Each row is a point on a landscape with many valleys, with its height.
A ball rolls from a point to whichever of its 2 nearest points has the largest drop for the distance, and stops where none of them is lower. Distance is the straight distance between rows; heights are no part of it.
z458 (h 27.8): [142 125 133 143  83 121 172 165 145 110 142  59 168 116 165 109 132  91
 178 162 107 110 142]
z134 (h 43.3): [178 100 107 159  88 173 184 131 155 178 109  81 143  88 140 134  86 164
 147 145 130 141 159]
z346 (h 35.5): [130  91 111 124  60 148 182 152 160 160 132  63 150 110 167 123 112 138
 152 140 101 117 145]
z560 (h 64.2): [ 93 127 148 166 101 111  62 180 100 112 107 129 125 144 161 119 185  95
 165 170 129 111  92]
z215 (h 40.5): [128 150 129 142 204 125 134 134 113 114 170 126 115 115 136  79 131  79
  95 145 155 139  60]
z8 (h 44.8): [117  96 103  96 169 157 158  96 143  97 193  99 137 139 122 111 119  88
 149  97 119 167  93]
z618 (h 19.6): [ 99 150 139  88 139  58 136 127 156  94 167 186 133 151 121 144 146 114
 118 123 107 102 124]
z423 (h 35.2): [115 121  98 128 139 111 152 124 151 131 102 123 137 109 125 148 104 151
 106  89 148 121 145]
z614 (h 86.3): [185 136 166 118  85 165 133  74 142 142 165 126 127 141 128 167 111 147
 114 141  58 120 182]
z29 (h 39.8): [157 157 171 112  97 143 110 158 112 109  95 171 148 141  75 119 155 143
 171 129 166  98 166]
z738 (h 40.8): [ 93  81 110 123 117 175 120  92 140 116 150 126 125 113 130 124 189 143
 184  82 130  92 123]
z360 (h 82.1): [115 104 110  86  84 122 159  75 166 109 122  96 131 168 163 158  97 148
 114  79  75 125 193]
z511 (h 49.8): [130 105 116 145 126 138 114 144 116 134  80  90 171  82 159  53  69 126
  86 116  85 156 148]
z573 (h 46.3): [170 111 101 138 144 130 121 102 145 120 116  90 181 114 164  97  76 115
  48  90 104 117 145]
z284 (h 37.9): [130 163 134 142 187 108 168 148 122 108 134 136 127  74 151  98 138 114
  81 124 167  96  94]
z991 (h 42.8): [136  79  95 162 116 162 178  88 150 154  88  83 104  77 144 123  92 201
 144 117 133 137 164]
z281 (h 34.0): [105 158 123  42 124  90 136 160 108 106 114 144 134 161 110  88 145  74
 145 116 193 123 102]
z764 (h 53.9): [167 150 150 130 141 110 146 125 181 149 131 187 167 106  84 149 103 160
 126 137 115 162 158]
z35 (h 57.2): [ 89  75  90 148 135 160  93 112 148 202 135 132 119  77 143 144 148 158
 171 127 110 179 117]
z113 (h 25.3): [136 101 130 221 126 150 112  65 131 107 131 115 109  94 150 133 127 175
 103 148  84 109 123]
z710 (h 33.4): [121 178 146 106 156  93 156 138 109  86  76 128 141  86 127 105 107 136
 123 107 146  94 202]
z373 (h 12.1): [ 61 108 107 112 140 126  69 141  86 105  93 147 117 172  74  92 134 126
 128 112 143 153 122]
z978 (h 72.2): [ 92 126  94 102  89  65 136 177 150 166  89 120 151 170 139 125 106 131
  61 105 142  87 122]
z469 (h 70.0): [137 142 106 143 118 137 139 157  80 119  86 116 105 111 142 175 162 130
 136 109 186  79 135]
z827 (h 64.3): [145 120 161 131 168 159 146  91 112 145 165 150  89 103 116 113  52 172
  76 140 129 150 146]
z439 (h 59.9): [174 139 159 130 129 172 149 127  83 167 153 121  96 109 121 160  92 161
  93 133 149 109 157]
z19 (h 47.4): [148 139  93 143 116 112 103 115 107  89  82 150 105 177  67 142 143 147
 126 140 172 117 111]
z486 (h 46.2): [ 78  83  98 111 104 143 103 135 104 118 146 105 124 149 155 147 185 110
 144  81 127  78 103]
z858 (h 23.1): [124 139 100 108 137 106 140 185 103 170 106 110 124 124 131 104  93 103
  93 151 175 143  98]
z742 (h 40.2): [145 171 188 144 173 146 124 102  79  93 167 148  60 148 129 153 150 113
 126 146 154 114 118]
z332 (h 54.9): [146 128 163 156 158 155 144 113 119 188 151 124  96  57 162 159 129 171
 117 139 143 113 141]
z690 (h 2.5): [ 60 136 115 101 170  99  95 119 101  81 133 157  98 155 101  81 140 104
 111 121 139 134  94]
z716 (h 31.4): [111 152 116  85 139  96  85 165  94 124  98 172 114 128 142  96 166  66
 121 127 206 134  55]
z214 (h 6.8): [141 110 146 192 129 150 127  88 134  98 167 111  96 120 153 165 177 154
 113 131 120  68 100]
z70 (h 48.3): [116 115 194 174 137 171  82 133 131 177 165 171 102 114 133 136 166 146
 190 153 120 157 104]
z886 (h 51.3): [173 118 112 171 131 144 113  99 124  75 126 146 133 158  67 158 159 147
 152 133 148 116 116]
z279 (h 21.5): [153 143 198 133 117 134 176 172 152 119 166 101 158 109 163 114 154 107
 176 164 133 110 130]
z264 (h 28.1): [147 176 111  94 148  49 173 130 170  99 144 178 144 150 125 139 150 108
  71 122 147  92 100]
z280 (h 35.6): [195 149 119 111 161 146 142 132 101 141 141  82 140 125 118 142  58  94
  97 159 137 173 134]
z430 (h 25.1): [146 132 117 116  84 168  91 124 136 151  98 128 165 156  96 128 104 139
 105  97  74 125 166]
z545 (h 10.1): [ 68 162 112 116 167  69 151 123 115  78 135 147  94 139 139 114 140  87
 127 133 124 135 108]
z219 (h 68.0): [109 129 142 133  89 129 150 173  85 128 118 109 104 130 143 139 144 132
 127 139 142  71 136]
z498 (h 9.2): [ 87 106 122 113 125 161  87 117 108 135 118 148 119 162  84 121 114 150
 121 103 100 152 145]
z896 (h 35.3): [111 106 133 119 142 174 134  61 124  92 170  96 108 123 137 146 166 134
 169 106 110 108 154]
z224 (h 75.2): [ 80  90  91 112  94 114  94 162 155 178 103 111 162 147 154 136 116 130
  86  79 100 113 125]
z366 (h 23.4): [ 92 155  98  83 157  98 124 123 116 127  65 108 133 179  96  91  66 129
  82  85 166 159 163]
z491 (h 36.2): [140 165 174 120 156 107  80 123  92 108 150 188  85 165 105 119 152 107
 129 166 170 141  79]
z895 (h 51.5): [ 92  91  68  85 130 133 152 111 137 118 153  76 128 138 166 158 154 105
 113  49 140  89 112]
z949 (h 41.9): [149 140 188 197 133 170  56 139 104 153 128 159 134 110 130 146 182 145
 135 139 101 105 119]
z277 (h 30.4): [172 123 116 113 128 141 138 173 121 175 152  74 160 123 139 112  81  89
  95 156 129 155 110]
z717 (h 79.1): [ 92  93  84  84  76 123 143 124 147 140 119  74 128 188 151 160  98 143
  94  71 103 120 156]
z490 (h 31.8): [120 132 129 127 156 100  75 135 134 117 124 209 124 143  87 136 146 114
 159 149 161 176  81]
z344 (h 17.0): [110 161  87  93 157  87 126 137 100 139  68 111 111 149 102  98 108 102
 104 144 174 174 115]
z537 (h 34.5): [147 166 111 114 167  89 212 143 154 122 155 146 108 112 146 114 135 103
  59 127 173  99  77]
z502 (h 35.0): [131  81  81 203 100 147 144  84 146 105  91  89 132  89 154  94 112 175
 116 118  97 122 141]
z956 (h 36.0): [150 176 162 102 174 106 139 119 113  96 118 138 134 102 116 115  83 110
 114 142 130 142 177]
z517 (h 63.1): [141 152  90 162 125  51 114 113 159  91  92 136 153 162 103 161 113 120
 120 170  95 145 123]
z973 (h 52.5): [101 125 121 118  96 124 127 169 132 149  70  98 168 121 132  68  73 120
 134 155  76 187 164]
z325 (h 30.2): [103 145 149 139  83  80 152 181 144 144  83 189 121 120 108 128 137 170
 156 154 159 108 144]
z425 (h 28.6): [109 118  98 118 154 101  94 185 108 145 110 142 141 129 124  65 135  81
 115 136 186 147  45]
z416 (h 53.0): [108  81 147 154 152 160 107  92 160 184 193 135 100 100 145 145 162 147
 184 153 108 168  99]
z643 (h 27.0): [122 147 149 110 147  90  92 126 150 114 152 191 146 139 111 158 158 112
 164 128 115 157 125]
z676 (h 62.2): [ 86 104  98 183 117 141  83 170  84 131  94  96 124 112 148 123 149 113
 169 152 125 157 104]
z877 (h 44.3): [131 160 158 163 164 142 124 105 104 133 156 161  45 118 151 192 154 127
 170 151 154 161  98]
z519 (h 60.2): [ 95  93 100 187 130 151  89 141 133 158 119 121 154  91 145 126 156 121
 184 144  91 176  89]
z674 (h 60.3): [133 132 118 155  91  94 122 117 136 106 120 135 114 166 110 171 117 137
 134 164  81 140 147]
z289 (h 45.6): [156 106 127  82 110 137 155 140 182 158 160 139 176 159  93 136 111 127
 109  89 140 123 128]
z102 (h 65.9): [ 68 114 143 141  82 124 113 192  93 111 122 114 118 159 140  76 158 121
 139 151 128  89 107]
z483 (h 66.3): [128 146  80 137  93  47 111 145 142 100  78 132 145 161 135 181 164 114
 123 137 139  96 116]
z944 (h 38.7): [156 155 179 106 173 164 127 102 113 103 166 121 137 125 113 136 102  98
 164 138 103 170 163]
z681 (h 54.6): [133 132 147 165 158 138 125 106 132  58 150 170 119 120 105 142 196 140
 182 113 166 111  97]
z220 (h 35.4): [144 135 157 150  99 160  90 145 117 156 134 130 155 117 133 129 145 131
 127 140  71 114 137]
z938 (h 69.3): [ 98 139  90  93  97  45 130 170 137 137 115 140 135 171 162 170 142  88
  93 117 131  91  97]
z199 (h 54.7): [122 123 122 109  93 105 122 138 135 118  99 112 155 169  89  69  84 123
 118 171  86 173 154]
z935 (h 43.5): [165 171 136 102 109 118 136 132  87 102  74 151  92 160  80 159 137 137
 152 136 205 124 153]
z371 (h 22.3): [106 117 136 146 106 115 178 164 156 127 129 158 125 102 117 126 149 153
 189 144 157 133 112]
z251 (h 36.8): [120 131 138  59 124 122 106 176 111 133 144 127 154 156 116 111 139  70
 144 125 147 136 114]
z45 (h 24.7): [109 110 176 156 116 169 111  66 135 122 180 113  82 128 161 151 193 158
 142 127  87  66 139]
z46 (h 70.6): [150 106 144 140 130 180 115  82 150 177 117 145 130  71 118 111 117 190
  99  95  97 121 165]
z315 (h 74.4): [158 120 128 115 106 184  92  69 158 191 114 116 128  68 178 107 154 164
 130 104  50 104 166]
z478 (h 11.1): [114 116 178 163 106 120 154 183 162 143 159 130 133 129 138  95 151 134
 166 180 130 121  93]
z189 (h 43.2): [145 128  96 134 186 148 157 114 125 105 176 121 113 121 121 125 143  95
 139 120 162 153  68]
z781 (h 35.8): [205 158 119 130 161 149 135 108  89 131 165 100 105 147 125 192 109 101
 122 156 138 151 114]
z811 (h 50.7): [176 120 140 109 126 134 150 114 189 163 141 143 185 115  99 108  72 145
 112 114  96 166 156]
z477 (h 40.7): [134 106 136  74 101 158 132 165 132 132 148 122 178 159  93  87 125 112
 118  94 142 105 125]
z592 (h 29.3): [104 163 121  93 165  88 136 142 148 140  72 133 156 109 126 129  70 131
 106  66 151 141 181]
z372 (h 84.3): [144 112 143 106  93 135 146  65 141 103 148  99 130 112 180 136 104 133
 132 119  59 127 192]
z774 (h 41.8): [139 117 119  71 162 159 123  85 138 109 179 120 152 150  93 144 118  97
 170  91 106 177 147]
z746 (h 67.4): [155 104 177 144 154 187 140  69 142 155 162 137 112  67 154  84  88 172
 117 130  88 150 166]
z422 (h 41.4): [132 120  79 145 142 108 133 111 118 109  75  90 132 133 140 130  78 136
  60  97 118 120 142]
z350 (h 49.4): [134 139 136 147 147 134 142 138 110 184 153 177  70  99 146 189 131 158
 113 143 171 136  93]
z86 (h 36.1): [146 174 182 128  88 115 133 162 133 135  97 181 150 108 109 129 143 152
 153 159 120 103 177]
z881 (h 57.1): [ 98 123 114 129  89 105 139 118 129  71 107 115 124 189  86 105 120 132
 168 163  98 155 155]
z431 (h 24.8): [182 128 153 181 138 174 132  90 108 130 175  82 100 130 151 183 147 130
 129 151 131 101 111]

Call two points neighbours if one is among the 2 nearest of the other. Go from one point of each pair to the other, from neighbour to neighbour, staying as low as possible. Name the highest point that can't be avoided.
z690 / z214 | z8
z344 / z478 | z134
z344 / z214 | z781
z498 / z690 | z373

For each start below, name every point that the ball comes to, in order.
z46 | z746 > z827 > z439 > z332 > z350 > z877 > z742 > z491 > z490 > z643 > z618
z811 | z289 > z477 > z251 > z281 > z716 > z425 > z858 > z344
z895 | z486 > z738 > z896 > z45 > z214
z676 | z519 > z35 > z416 > z70 > z949 > z220 > z430 > z498
z469 | z935 > z29 > z86 > z325 > z371 > z478
z886 | z19 > z935 > z29 > z86 > z325 > z371 > z478
